A landscape with many peaks, sampled at points; each row gives a point and its height.
From any point a climber steps to the highest of the 2 points nearest to it. It stops when none of these is higher. Distance is the straight distance between rows; heights are no part of it.
z590: [106 139 132 115 136 139 144  82 214 121 174 149 149 108  80 116 131 142
 121  96 109  71]  h=335
z873: [ 67 148 156 153 130 126  84  99 163 125 118 114 157 143 117 125 133 153
 140 106 110  94]  h=381
z181: [122 161 138 151 140 138  79 162 137 156  82 151 124 131 171 113 126 130
 136 142  83 151]  h=531
z373: [167  81 128 158 156 130 134 155 179 131 139  81 137 112 120 144 185 111
 129 105 165 160]  h=221
z604: [142 113 113 136 135 134  85 152 130 125 105 150 123 133 168 126  73 132
  69 106 152 141]  h=581
z10: [161 135 125 130 130 157  89 145 106 156 128 110 131 108 179 155 103  89
 118 152  95  95]  h=454
z507: [224 118 140 188 123 176 149 113 133 102  90 132 154 116 140  79 164 109
 135 141 129 171]  h=227
z570: [169 151 140 169 188 127 165  93 150 136 165 122 155 166 133 108 140 127
  86 118 159  50]  h=762
z490: [129 149 134 129 162 147  91 141 129 143 139 144 132 145 152 139  72 138
  74  93 174  85]  h=609
z550: [185 121 115 155 167 154 194 136 112 182 134 108 125 152 137 122 157 120
 118 137 128  80]  h=571
z16: [ 99 143  92 126 120 103  77 157 116 121  95 143 118 120  89 123  88 151
  75 134 160  93]  h=789
z129: [163 183 134 184 142 112 154 125 142  98 136  83 145 140 119 157 176 151
 125 105 136 171]  h=694
z782: [141  72 133 142 150  91 100 132 152 114 135  92 115 169 108 116 102 126
 134 103 156 130]  h=287
z839: [148 161 147 151 160 129 190  78 170 156 194 142 171 135 122  92 148 126
 106 126 128  82]  h=701
z945: [172 154 126 133 143 139 121 152  81 135 145 116 144 161 131 144  97 130
  84 112  90 136]  h=378
z195: [147 134 160 119 103 126 120 135  94 115 177 108 160 151 136 134 141 137
 155 155 140 158]  h=551
z123: [ 79 126 143 101 186 104 155 130 121 118 155 187 143 108 109 147  81 164
 127 140  91  81]  h=764
z996: [176 139  93 177 107 141 129 144 129 161 129  74 117 104 131 106 155  71
 118 170 126 163]  h=546
z994: [ 31 108 116 112 107 129 136 129 110 125 130 121  71 163 151 136  76 127
 133  89 137 112]  h=29
z938: [118 107 125 121 178 101 173 125 130 119 176 103 177 114 100 111 144 139
 103 117  67 106]  h=780
z58: [174 125 121 133 141 129 135 139 112 172 155  88 140 112 131 149 191 113
 129 100 180 174]  h=207
z271: [150 141  95 133 208  56 203 103 150 155 128 105 132 120  84  69 160 131
 127 131 130  61]  h=495
z35: [144 140 150 159 153 135 162 142 143  91 175  73 137 133 105 128 121 141
 146  99 146 172]  h=739
z819: [ 71 137 162 111  77 123 150 172 121 133 118 179 152 104 104 131  96 159
 122 116 107 155]  h=555
z307: [143 124 119 127  82 126  64  77 151  85  90 152 112 108 149 136 150 111
 133 124 185 181]  h=183
z910: [123 178 123  73 170 141 166  84 144 160 201 206 126 136 136 145 142 137
 117 146  89  82]  h=303
z81: [109 149 118 122 117  86 110 131 108  69 107 189  84 101 146 137 133  96
  95 123 156 243]  h=480
z857: [127 143 160  93  93 175 107 118 100 132 113 109 139 130  67 153 150 137
 152 113 119 117]  h=74
z479: [213 103 120 117 120 134 127 147 108 123  95 127 176  96 138 188 170 135
 126 133 117 164]  h=125
z161: [155 115 109 161  92 182  85 105  88 112 119 162 125 114 124 117 140 126
 175 141 164 195]  h=471
z657: [ 77 107 100  77  99 131 101 104  79  52  71 158 118  87 151 138 129  67
 104 145 159 193]  h=135
z854: [175 148 130 121 121 142 143 126 119 151 141  99 132 129 131  88 133 150
 154  90 117 103]  h=635
z783: [181 122  89 125 146 113  81 127 121 103 117 130 126 150 126 150 202 126
  93 129 144 200]  h=493
z296: [121 148 135 152 107 105 151 153 117 140 157 138 145 104 124 117 106 175
 119 111 109 146]  h=590
z20: [153  59  94 170 124 108 138 146 105 169 135 137 134 148 115 131 157 159
 125 119  96 160]  h=386
z961: [ 96 115 141  64 109 143 118 139 132 158 151 118 152 118 145 123 109 123
 108 113 131  89]  h=284
z34: [172  96  79 187 145 118 107 113 100 136 101  83 122 136 171 168 137  99
 123 139 121 140]  h=337
z388: [ 93 186 125 101 166 156 147 103 105 169 182 167 112 134 156 154 120 141
 127 125  67  95]  h=329
z217: [175 101 109 149 172 150 139 139 133 172 122 122 113 161 109 130 132 100
 125  96 114 122]  h=543
z441: [134 169 118 160 161  86 124 109 132 167 145 117 122 118 149 130 101 130
 137 150  99  58]  h=716
z594: [159 141  94 179 141 130 148 114 164 115 152  80 154 102  92 126 121 135
  80 114 125  74]  h=773
z865: [163 102 117 143 111 136 111  87 127 123 113  98 147 134 172 131 209  85
 151 168 101 187]  h=446
z439: [139 122  97 158 204 130 182 123 152 136 142 102 121 169 137 107 185 163
 117 150  60  76]  h=172
z251: [146 114 120  99 144  95  92 148 129 109  99 164  93 109 127 123 148 125
 124 103 177 224]  h=496
z801: [138 103 131 141  99 155  98 139  89 162  93 117 152 112 155 123  89  97
 110 146  72 139]  h=432
z764: [ 36 116 122  94 146  84 139 168 110 118 141 134 111 144  79 162 108 154
 143 143 117 122]  h=690
z171: [170 161 124 142 174  75 149 125 175 141 143 128  98 138 126 137 145 193
 140  83 123  71]  h=539
z454: [124 162 115  99 119 134  69 146 106 150 136 110 107 109 144 120 107 141
 154 164 103  92]  h=479
z612: [140 168 138 197 106 118 137 130 169 139 148  77 136 112 130  88 115 105
 119 136  99 124]  h=636
z90: [160 110 120 187 154 131 147 119 170 149 153 105 145 162 159 106 175 162
 161 118 146  93]  h=489
z130: [162 116 121 148  89 145 104 121  95 123 124 152 101 132 137 161 124 173
 121  79 139 138]  h=688
z174: [117 104 124  72  56 165  84  99  92  85 100 130 108 134 173  93 120 102
 109 129 177 157]  h=114
z25: [152 144 118 153 189  57 170 118 152 144 126  87 122 136  90 140 161 147
 141 106 131  74]  h=516
z466: [146 139 118 133 159  69 198  72 142 160 142 135 132 139  44 106 136 105
 126 115  96  70]  h=470
z713: [121  63 116  89  94 119  99 133 121  45 129 128  91 133 114 143  96  85
 132 137 157 198]  h=276
z632: [116 185 158 147 160 128 189  51 168 132 200 144 143 137 126  88 132 106
 169 110 114  90]  h=638
z648: [ 48 141 134 104 141 145  96 110 120 128  84 116 160 132 116 116 143 168
 151 112 146 106]  h=362
z190: [203 152 128 146 115 130 124 113  87  86  99 101 145 161 155 155 122 105
  91 136  96 151]  h=402
z360: [ 23 118 118  72 160  92 180 166 106 118 143 166 131 104  86 143  92 167
 134 153 130  81]  h=718
z423: [ 65 121 106  79 111 139 122 201  98 101 127 135  95 110 140 129 100 148
 147 165 146 149]  h=637
z189: [104 118 148 102 131 132  82 168 137  94  82 128 135 118 101 122 105 132
 140 132 115 143]  h=601
z985: [ 97  92  98 145 136 148  88 145 118 112 125 127 127 143  92 176 137 146
 139 125  97 173]  h=459
z336: [162 129 140 130  93 128 101 101 124 149 101  92  90 148 175 151 112 133
 164 100 129 101]  h=640
z39: [118 145 177 100 121 121  99 148 109  82 137  94 157 139 108 110 108 136
 139 150 119 143]  h=577
z309: [136 135  85 155 139 154  89 129 144 110 133 103 153  90  85 107  96 125
  83 110 124 110]  h=782
z509: [200  63 111 170 101 120 139 137 119 157 107 146 128 144 157 110 151 143
 146 136 142 145]  h=370
z524: [149 135 123 201 158 139 197 124 169 168 122  83 133 132 177  77 164 143
  84 153 160  96]  h=289
z6: [191 172 139 170 140 119 210 128  82 114  85  76 118 154 144 127 162 116
 134 159 129 157]  h=455
z796: [ 91 152 158  90 102 114 124 152 148 112 145  95  68 153 150 153 121 133
 130  87 120 159]  h=525
z430: [208 157 116 126 143 154 171 127 133 174 174 100 104 136 127  84 155 138
 141 128 121  57]  h=606
z30: [113 116 101  97 161 108 161 114 123 141 131 124 116  86 118 119 112 154
 167  90  59  77]  h=778
z927: [141 145 106 181 174 122 196 143 126 154 124  84  91 170 142 115 183 131
 108 202  81 104]  h=151
z273: [120 108 141 140 160 102 105 173 151 179 127 141 137  92 125 126  91 112
 117 133 121 134]  h=560
z178: [111 147 128  86  83 187 106 136  95 133 153 113 125 148 122 126 153 121
  94 100 129 176]  h=94
z408: [ 56 138 148 148 115 110 115 166 144 141 105 180 113 134 136 148  88 184
 132 154 113  92]  h=490
z405: [ 96 147 146  86 122 167 139 123  98 172 180 149 131 110 169 134 101 133
 138 125 103  84]  h=304
z628: [145 154 140 107 213 139 140  92 115 149 151 151 179 141 141 108 106 125
 111 124 146  61]  h=699
z879: [123 112 115 130 119 115  86 114  66 141  91 130 153 107 146 186 116 128
 141 125 145 149]  h=285
z323: [132 136 149 178 143 120 166 111 159 184 150 144 149 126 172 139 119 148
 107  93 113 103]  h=589
z983: [159  89 119 176 106 119 121 152 124  89 112 119 166  81 116 156  97 130
 132 153 107 172]  h=123
z476: [ 79 142 175  79  98 124 135 153 131  89 154 123  94 139 160 159  96 103
 143 131 165 194]  h=505
z118: [198  59  89 178 149 107 148 128 103 153 104  91 146 143 151 124 118 110
 112 150 161 121]  h=352
z815: [113 150 137  96 120 169 146 134  95 138 157 110 108 136  93 147 137 129
 126  75 103 149]  h=84
z823: [143 130 136 198 159  94 177 148 186 166  92  83  93 188 154  83 182 127
  93 152 149 124]  h=321
z717: [200 130 122 133 116 113  94  88 151  63 110 129 129 103 121 133 190  95
 161 144 174 177]  h=194
z755: [144 118  82 140 161  68 190  20 153 148 153 176 131 143  88  83 107 122
 131 129  98  90]  h=447
z345: [196 120 143 104 151 155  98 143 143 125 126 121 156 148 128 135 144 125
  99 114 160 103]  h=250
z69: [ 82 109 120  80 108 118  94 108  92  73 102 129 160 110 107 140 153  96
 100 167 135 212]  h=146
z428: [ 74 122 168 111 125 178 108 168 159  78  94 145 106 142 124 118  90  94
 144 119 135 155]  h=627
z406: [ 95 129 128  58 180 129 160  75 165 136 162 211 155 111  66 108 115 113
 128 139 104  92]  h=422
z920: [184 127  98 176 115 146  85 117 101 127 130 106 144 136 134  98 124  89
 114 188 147 172]  h=572
z85: [166 139 162 123 131  93 156 167 161 132 157 128  92 120 128 150 126 143
 135  72 115 102]  h=564
z727: [ 82 150 175 106 183 139 155 123 145 168 121 143 168  94 128 156 137 117
 118  71 109 116]  h=159
z811: [163  58 121  91 101  94  86  79 104  67 120 117 134 140 111 110 112  67
 135 148 150 186]  h=267
z348: [165 110 114 177 136 105 212 155 153 133 114  49  72 160 151 107 143 125
  99 204 128  92]  h=131
z45: [ 61 140 137  99 108 148 108  97 176 105 146 138 130 126 103 131 125 159
 113 103 118  48]  h=358
z911: [151 134 117 147  91 118  90 130 125 102  96 160  81 158  91 180 129 147
 146 103 166 160]  h=668
z974: [189 134 103 196 136 122 173 124 129 132 116 101 102 110 135 129 182  67
 114 170 160 203]  h=517
z357: [ 71 122 133  67 181 126 140 136 171 150 146 172 100 126 118 123 120  97
 101 108  71  83]  h=373
z743: [160  86 123 133 126 110 122 141 133 138 118 110 183  99 106 167 151 136
 123 150 110 129]  h=136
z328: [137 136  77 173 215 143 204  79 150 163 171 140 128 153 152 102 176 139
 140 156 115  70]  h=197
z694: [ 96  86 163 111  72 141 131 160 113 131 133 160 163  89 137 126 103 127
 118 132 141 183]  h=523
z615: [157 148 157  67  92 140 113 171  89 150  75 173 118  97 136 148 120 121
 114 125 156 149]  h=425
z978: [162 169 162 120  70  72 104 151 115 142  92 139 108  98 158 119 135 101
 112 143 123 187]  h=376
z882: [159 150 143 111  82 105 109 147 115 120  56 130 131  84 144 139 109 122
 143 132  85 133]  h=394
z618: [ 16 119 130  85  47 104 177 168 114 125 105 132 121 101 146 151 107 142
 119 147 139  70]  h=515
z554: [ 75 135 124  99  51 169  88 126  58  99 112 136 112 135 132 125 131 122
 163 182 124 173]  h=450
z617: [ 71 115 175  74 114 156 173 156 151 125 154 158 112 117 117 122  67 124
 148 116 153  92]  h=518
z599: [184 141 130 167 152 108 177 132  88 100 119  68 115 175 144 117 127 129
 109 146  83 155]  h=428
z950: [ 72 163 110 137 120 144  95 125 108 117 122 127 152 123  91 116  85 133
  70 117 127  97]  h=818
z528: [144 151 108 170 206 115 230  97 135 148  88  92 139 114  81  94 188 134
 138 149 114  61]  h=466
z641: [ 90 134 166 124 167  89 152 101 152 168 129 155 154 104  94  83  91 132
 175 122 111  84]  h=476
z832: [ 21 118 122  88  86 127 206 133 129 116  89 166 127 101 135 109  90 121
 128 130 135  43]  h=547
z280: [134 131 101 161 211 123 175  62 162 142 160 158 153 123 178  85 122 143
 157 145  71  89]  h=225
z935: [123 138 149 106 126 125 118 161 151 116 134 119  85 107 136 158 132 174
 166  69 106 151]  h=542
z778: [159  99 129 136  71 146  90  99 109 107 105 100 174 107 143 114 161 115
 175 161 105 175]  h=469
z725: [ 97 156 111 108  71 174  83 140 124  78 107 119  96 136 181 147  98 137
 142 157 174 112]  h=665
z477: [ 92 108 133 112 109 150 134 184 157 127 137 150  88 137 119 160  95 118
 109 101  74 134]  h=340
z324: [174 147 124 200 150 124 212 135 101 124  91  53  95 109 124  99 158  84
 105 178 171 151]  h=488
z187: [187 145 137 203 155 164 177 134 147 131  95  97 157 121 145  99 160 120
 127 130 163 128]  h=254
z916: [143 128 135 131 119 144 134 152 154 205 157 109 130 127 115 113 180 114
 163 149 104 112]  h=491
z402: [120 120 156 125 125  92  87 174 136 151 116 156 123 134 111 101  90 132
 158 154 140 132]  h=580
z392: [154 114 108  92  87 170  91 121 127  87 128 134  87 137 136 118 135 122
  87  99 147 184]  h=105
z215: [173 122 161 130  89 116 132 123 101 129 144 145 157 138 144 162 133 111
 113 124 148 174]  h=554
z820: [ 99 191 102 109 185 139 130  54 147 164 164 133 121 104  99 105 139  95
 158 134 100  68]  h=561
z158: [153 100 134 182 142  93 123 139 149 117 102  98 148 102 153 152 120 100
 143 155  95 192]  h=112
z582: [ 84 141 164 118 101 153 134 172 160 122 148 131 123  82 136 139  93 139
 170 138 156 100]  h=548
z120: [157 121 131 178 132 151 180 135 174 163 148  88 119 141 117 118 212 151
 151 168 123  92]  h=526
z63: [170 125  91 146 132 170  96 100 104 102 170 139 131 118 147 112 172 108
 150 149 180 218]  h=449
z895: [141 128 140  86  91 162  93 127 139  95 115 118 107 121 174 198 152 123
 133 118 111 157]  h=407
z350: [ 99 129 133 152  99 134 124  92  86 175 133 129 146 141  98 103 101 125
 147 131 134 117]  h=415
z413: [125 116 106 152 121 158  98  91  76 136  99 110 174 136 143 166 115 148
 153 132 108 109]  h=301
z575: [171 152 111 170 183  94 158 127 143 120 194 122 135 138  78 113 107 131
  78 127 157  85]  h=817
z71: [121 119 138 162 135 133 163  75 100 172 191 141 159 153  96  80  79 117
 138 131 115  85]  h=391
z141: [118 121 137  48 106 181  97 143 109 120  90 130 133 157 104 151 137 135
 131 123 109  90]  h=66
z709: [118 155 130 136 165 131  87  89 132 130 144 134 133 170  83 103 109 116
 128 148 132  58]  h=514
z921: [157  90  93 146 113 104  93 108 112  96 138  85 106 181 125  91 126 133
 131 136 156 163]  h=277
z534: [195 132 130 165 143 111 173 134 164  77  94  43  95 159 162 106 168 124
  86 196 153 132]  h=111
z941: [154 143 111 122 120 155  63 149 104  85 117 146 128 133 117  96 113 106
 119 177 154 165]  h=598
z757: [166 134 150  92  87 100  83 141 102 139  57 151 128 143 130 141 104 124
 109 117 129 125]  h=409
z893: [ 26 116 109 104 135 105 135 138 106 154  84 131 103 113 168 131  83 144
 148 111 137 108]  h=22
z175: [127  84 117 147 130  93  82 148 149 133 127 105 157  85 144 128 161 101
 136 174 103 203]  h=102
z900: [119 179 115 114 157 111 164  16 162 133 171 156 124 121 123 118 106  91
 147 110 125  69]  h=593
z322: [147 100 116 125  94 143  97  98 124 150  94 137 113 158 134 135  80 157
 122  64 131  83]  h=662
z517: [ 65 123 108  67 190 100 134  83 166 142 145 208 133 131  98 133  91 100
  91 143  96  58]  h=397
z788: [ 81 103 156 107  66 158 110 174 164 125 137 179 112 121 134 165  98 121
 120 154 172 112]  h=579
z465: [105 164 131 124 158 171 144 110 130 157 173 162 125  97 114 104 133 177
 171  79 131 106]  h=323
z735: [174 163 112 163 155  80 163 122 147 165 138  99 125 140 161 154 150 136
 139 144  76  40]  h=679
z455: [108  74 111 121  77 128 101 154 143 147 116 132 104 121 105 128 109 147
  86 109  96 117]  h=325
z403: [ 91 156 116  85 162 145 113  89 118 143 164 125 116 154  99 126 123 125
 173 114 129  69]  h=535
z97: [199  79 141 131 103  93 103 106 123 115  86 122 148 167 105 115 137  83
 115 167 131 181]  h=255
z942: [ 42 141 101 139  74 159 125 163 132  83 109 139  96 156 164 147  90 151
 133 149 190  97]  h=639
z480: [166 129 134 180 123  59 146 136 159 148  99  87 111 166 146 132 174 126
 105 132 144 142]  h=342
z884: [110 122 134  69  66 117 113 162 117 100  72 146 132 107  99 117 139 172
 117 115 178 124]  h=156
z57: [ 52 138 128  78 124 123 127 184 111 104 133 118 106  85 132 167 100 163
 141 130 100 125]  h=663
z718: [147 143 165 163 162 181 156 123 158 174 162 148 157 126 143 113 121 121
 120 114 127 103]  h=634
z395: [148 124 134 138 132 195 114 143 115 125 154 127 128 111 150  92 124 136
 186 126 148 168]  h=497
z756: [195 107 131 104 140 140 103 145 173 104 137  84 137 153 135 126 166 104
 128  90 160 161]  h=234
z514: [ 88 148  84 121 109 112  63 159  95 121  78 147 100 110 116 141 116 140
 105 151 176 169]  h=766
z9: [139 121 148 128 119 168 109 149 138  91 141 127 128 110 141 143 150 180
 179 101 144 172]  h=521
z249: [128 110  99  89  98 144  78 164  99  85 130 136  89 109 147  99 101 129
 157 175 157 166]  h=619
z259: [215  98 141 136  87  98 110 107 134 105 110  93 125 179 136 121 145 113
 132 153 124 108]  h=243
z596: [179 123 117 116 132 129  82  81 102  79 174 170 113 124 155 100 189  58
 143 198 179 195]  h=423
z303: [179 170 142 158  96  88 114 124 146  96 116 115 103 143 112 154 130 143
 115  82 134 174]  h=658
z13: [136 109 155 128 189  83 151  99 174 180 137 181 157 124 132 105 133 135
 144 125  97  73]  h=506
z287: [134 118 139  85  81 126 103 149 100 124 115 127 119 121  72  94 116 148
  82 109 169 144]  h=149
z432: [144 102 139  96 121 157  95 148 142 135 183 120 159 139 131 149 101 126
 117 144 154  82]  h=268
z203: [146 131 122 157 165 108 188 138 132 116 155  58 164 119 109  83 163 163
 128 135 101 104]  h=727
z436: [138 143 123 156 115 121 102 129 126 213 128 121 126 136 174 129 176 146
 169 147 131 130]  h=475
z780: [161 158 147 177 102  66 175 173 140 144 154 115 132 102 141 123 127 156
 129 139  94 156]  h=629
z744: [108 167 128 108 172 132 125 107 125 142 172 168 159 113 122 141  71 125
  73 116 137  52]  h=649
z636: [166 123  94 127 164 105 104 146 117 171 105 102 101 140 137 112 128 125
  99  76 136 126]  h=524
z748: [124 174 121 146 176 133 160 126 109 156 149 140 119 132 127 131 101 109
 104 101  69 119]  h=355
z449: [ 42 122 152  79 146 134 151  88 142 147 136 184 143 104  83  86 109 108
 142 126 113  91]  h=448
z278: [ 73 129 137  96 153 161 141 151 169 152 142 168  68 135 107 173 128 128
 147  96  87 106]  h=354
z346: [189  97 136 127  78 134 120  88  96  75 130 154 159  91 154  96 160  88
 148 168 110 198]  h=494
z741: [160 145 123 205 112  91 114 130 132 166 140  98 134 127 143 145 100 114
 134 163 103 119]  h=677
z932: [103 167 146  95  61 125  85 142  95 115 123 139 117 119 114 159 157 151
 165 166 145 186]  h=468
z462: [124 126 152 102 192 126 154 132 103 182 123 115 181 134 132 146 149 102
 115 107  94 125]  h=177
z206: [158 143  98 178 169 138 131 104  97 140 102  95 153 133 132 171 137 141
 131 130 100  94]  h=319
z500: [ 87  89 119  75 104 118 104 138  84  86 101 112 172 106 102 146 120 119
 123 146 186 152]  h=157
z637: [152 117 159 125  58 144 128 131  82 124 129 163 160  95 152 107 114 102
 122 145 131 201]  h=522
z64: [144  77 119  76 104  98  86 141 115 118 122  94 179  87 117 138 144 128
  98 141 144 148]  h=147
z722: [165 171 112 132 180 128 169 120 111 124 167 101 156  89 103 102 140 170
 158 105 107  87]  h=678
z568: [186 146 152 140  97  53 127 104 141 135  87 110 118 136 159 135 172  92
 124 135 139 180]  h=359
z440: [115 111 126  73  71 115  99 129  91  85  96 162 137 122 115 167 133 144
 119 140 213 160]  h=165
z65: [ 80 108 153  41  90 188 138 171  86 102 100 137 112 168 126 157 116 133
 130 142 141  94]  h=57
z926: [196  85 104 125 119  65 125 111 147  67 145 122  80 129 137  94 149  71
 123 156 148 200]  h=252
z109: [110 168 126 123 103 136  79 138  80 182 111 139 126 117 168 121 148 147
 152 160 115 129]  h=501
z316: [ 97 158 145  97  52 151 131 144 123 134  79 164  97 110 151 144 110 124
 114 103 157 164]  h=444
z589: [127 140 179  95  53 130 117 123 136 106 131 132  93 146 133 143 132 114
 186 131 161 180]  h=485
z678: [ 90 147 133 133  79 149  83 109  91 131 146 105 113 166 102 121 115 100
 155 156 121 151]  h=433
z100: [225 117 131 154 111 161 128 114 150 100  95  98 121 107 110 130 162 106
 168 127 148 149]  h=208
z798: [144 113 127 178 121 131 154 134 188 157 149  75 169 131 143  94 163 112
  94 152  71  95]  h=592
z765: [126  67  97 163 159 130 152 131 145 171 163 131 142 134  82 105 166 160
 145 119  90  99]  h=406
z702: [ 70 108 127 122 144 164 130  74 125 160 171 136 148 151 175 112 115 119
 137 132  91  82]  h=278
z860: [ 71 155 153  81 111 160 134 154 102  97 115 136 102 176 118 173  78 129
 112 120 150  75]  h=47
z283: [121 134 146 139 163 130 102 119 159 125 118  92 146 167 134 151 165 134
 169 128 125 130]  h=403
z695: [164 122  95 112 137  92  86 153 143 134  92 120  95 130 111 137 167 137
 110  92 153 177]  h=509
z875: [106 177 134 100 117 155 100 136 101  89  96 115 112 128 164 201 120 161
 144 113 116 141]  h=389
z979: [178 104 108 153 133  91 134 131 132  75 145  73 118 168 126  90 144  89
 104 135 144 196]  h=265
z791: [ 90 141 167 125 122 170 101 128 139  68  78 130 125 113 166 112  90 106
 154 102 188 168]  h=659
z474: [130  51 143  93  95 133 117 144 130  86 137 134 121 138 111 157  85 126
 111 113 153 149]  h=286
z469: [107 130 173 130 143 130 148 111 145 115 190  98 156 167  82 116 121 137
 133  86 114 135]  h=785
z91: [117 139 127 128  79 143 136 147  97  87 104 188  68  98 149 163 109 106
 129 122 171 213]  h=463
z545: [142 114 131 131 123 126  82 110 140 104 113 117 130 141 188 171 178 125
 156 132 127 173]  h=424
z664: [ 76 155  88  97  71 141 113 186 109 101  77 176  82 112 116 148 153 127
  98 174 176 172]  h=743
z205: [110  95 113  72  87 137  72  74 109  54  98 176 106 107 172 106 166  69
  95 156 163 165]  h=124
z237: [ 69  95  93 164 169 111 128 114 115 151 157 141 141 133 102 133 122 166
 138 111  72 126]  h=427
z905: [105 116 120 153 172 131 136 110 146 138 152 138 143 166 183 101 112 159
 128 137  61  96]  h=253
z830: [ 99 151 145 100 112 169  95 125 120  95 122  93 120 142 174 108 102 142
 134 102 162 122]  h=695
z11: [136 128 137 100 152 122 151 163 107 194 145 117 148  91 121 146 175 112
 101  88 136 156]  h=193
z526: [112  85 140 128 140 134 109 145 153  95 141 141 116 156  88 140  68 132
 110  86 168 122]  h=298
z572: [ 98 128 102 106 173 136 187 110 124 122 159 180 131  73  98 131 105 144
 130  94  58 100]  h=816
z964: [100 100 124 157 163 128 129 134 104 135 110 109 131 128  83 150 123 124
 171 102  88 153]  h=445
z17: [129 131  67 145 168 113 130 102 112 150 129 122 120  86 120 108  95 122
 157 131  76  59]  h=749
z284: [204 131 150 154 101  84 175 166 163 164 145 127  87 124 139 121 150 151
 141 133 112 123]  h=591
z909: [131 136 137 116  63 129  71  98 115  92  93 135 153  89 139 159 133 120
 134 123 217 137]  h=174
z906: [137  93 135 125 194 120 143 154 172 170 126 162 132  95 139 113 112 133
 133 103 107  85]  h=534
z693: [ 37 163 151 103 129 130 133 135 124 109 124 122  88 187 105 140  76 122
  87  93 136 126]  h=37
z414: [ 65  96 133  99  47 144 132 169 142 100  98 167 126 137 176 133 128 150
 133 170 195 121]  h=608
z531: [ 25 133 112 142  95 120 154 170 135  95 100 163 119 152 112 125  81 163
 119 158 163  75]  h=611
z726: [167 125 179 162 106 167 151 130 143 169 132 141 158 138 129 148 112  94
 117 112 141 145]  h=588
z556: [ 20 136 123 102 124 100 158 127 143 105 111 163 118 114 127 105  43 136
 101 138 144  53]  h=578
z700: [138 139 102 170 124 114  96 150 124 141  92 146 110 118 147 139 107 126
  85 115 104 174]  h=558
z216: [123  94 122 146 143 150 123 114 191 124 174 150 131 122 102 112 103 139
  99  72 135  88]  h=314
z165: [ 59 129 141 100 165 120 150 104 139 115 174 131 176 144  92 106 134 162
 104  88  82 132]  h=837
z299: [ 60 153 190 120 111 130 128 143 145 141 116 185 154 139  99 145 105 148
 130 146 113  95]  h=519
z437: [159 121  89 151 158 138  99 134  88 115 120 111 137 149  95 175 154 119
 100 112 114 193]  h=474
z739: [ 99 121 148 125 152 150 100 132 127 159 122 146 139 118 122  97 144 187
 174  71 170 110]  h=343
z510: [ 66 164 148 144 172 155 147 122  95 171 134 185 129 123  79 114 123 160
 177  87 125 126]  h=302
z368: [103 121 138 133 146 144 148 139 169 147 178 174 124 112 124 164 148 159
 160 111  49 119]  h=334

Call two points neighbours if one is among the 2 nearest of the other. Go from one point of each pair to the other, from neighbour to neighbour, staying as high as possible. Name the lowest point that can't be avoided.
z830 and z215 => z195
z950 and z575 => z594
z165 and z130 => z303

Two climbers start at each pair of points below. Name the first point that both come to, or write none.
z357 and z910 => z406
z187 and z206 => z695
z413 and z190 => none
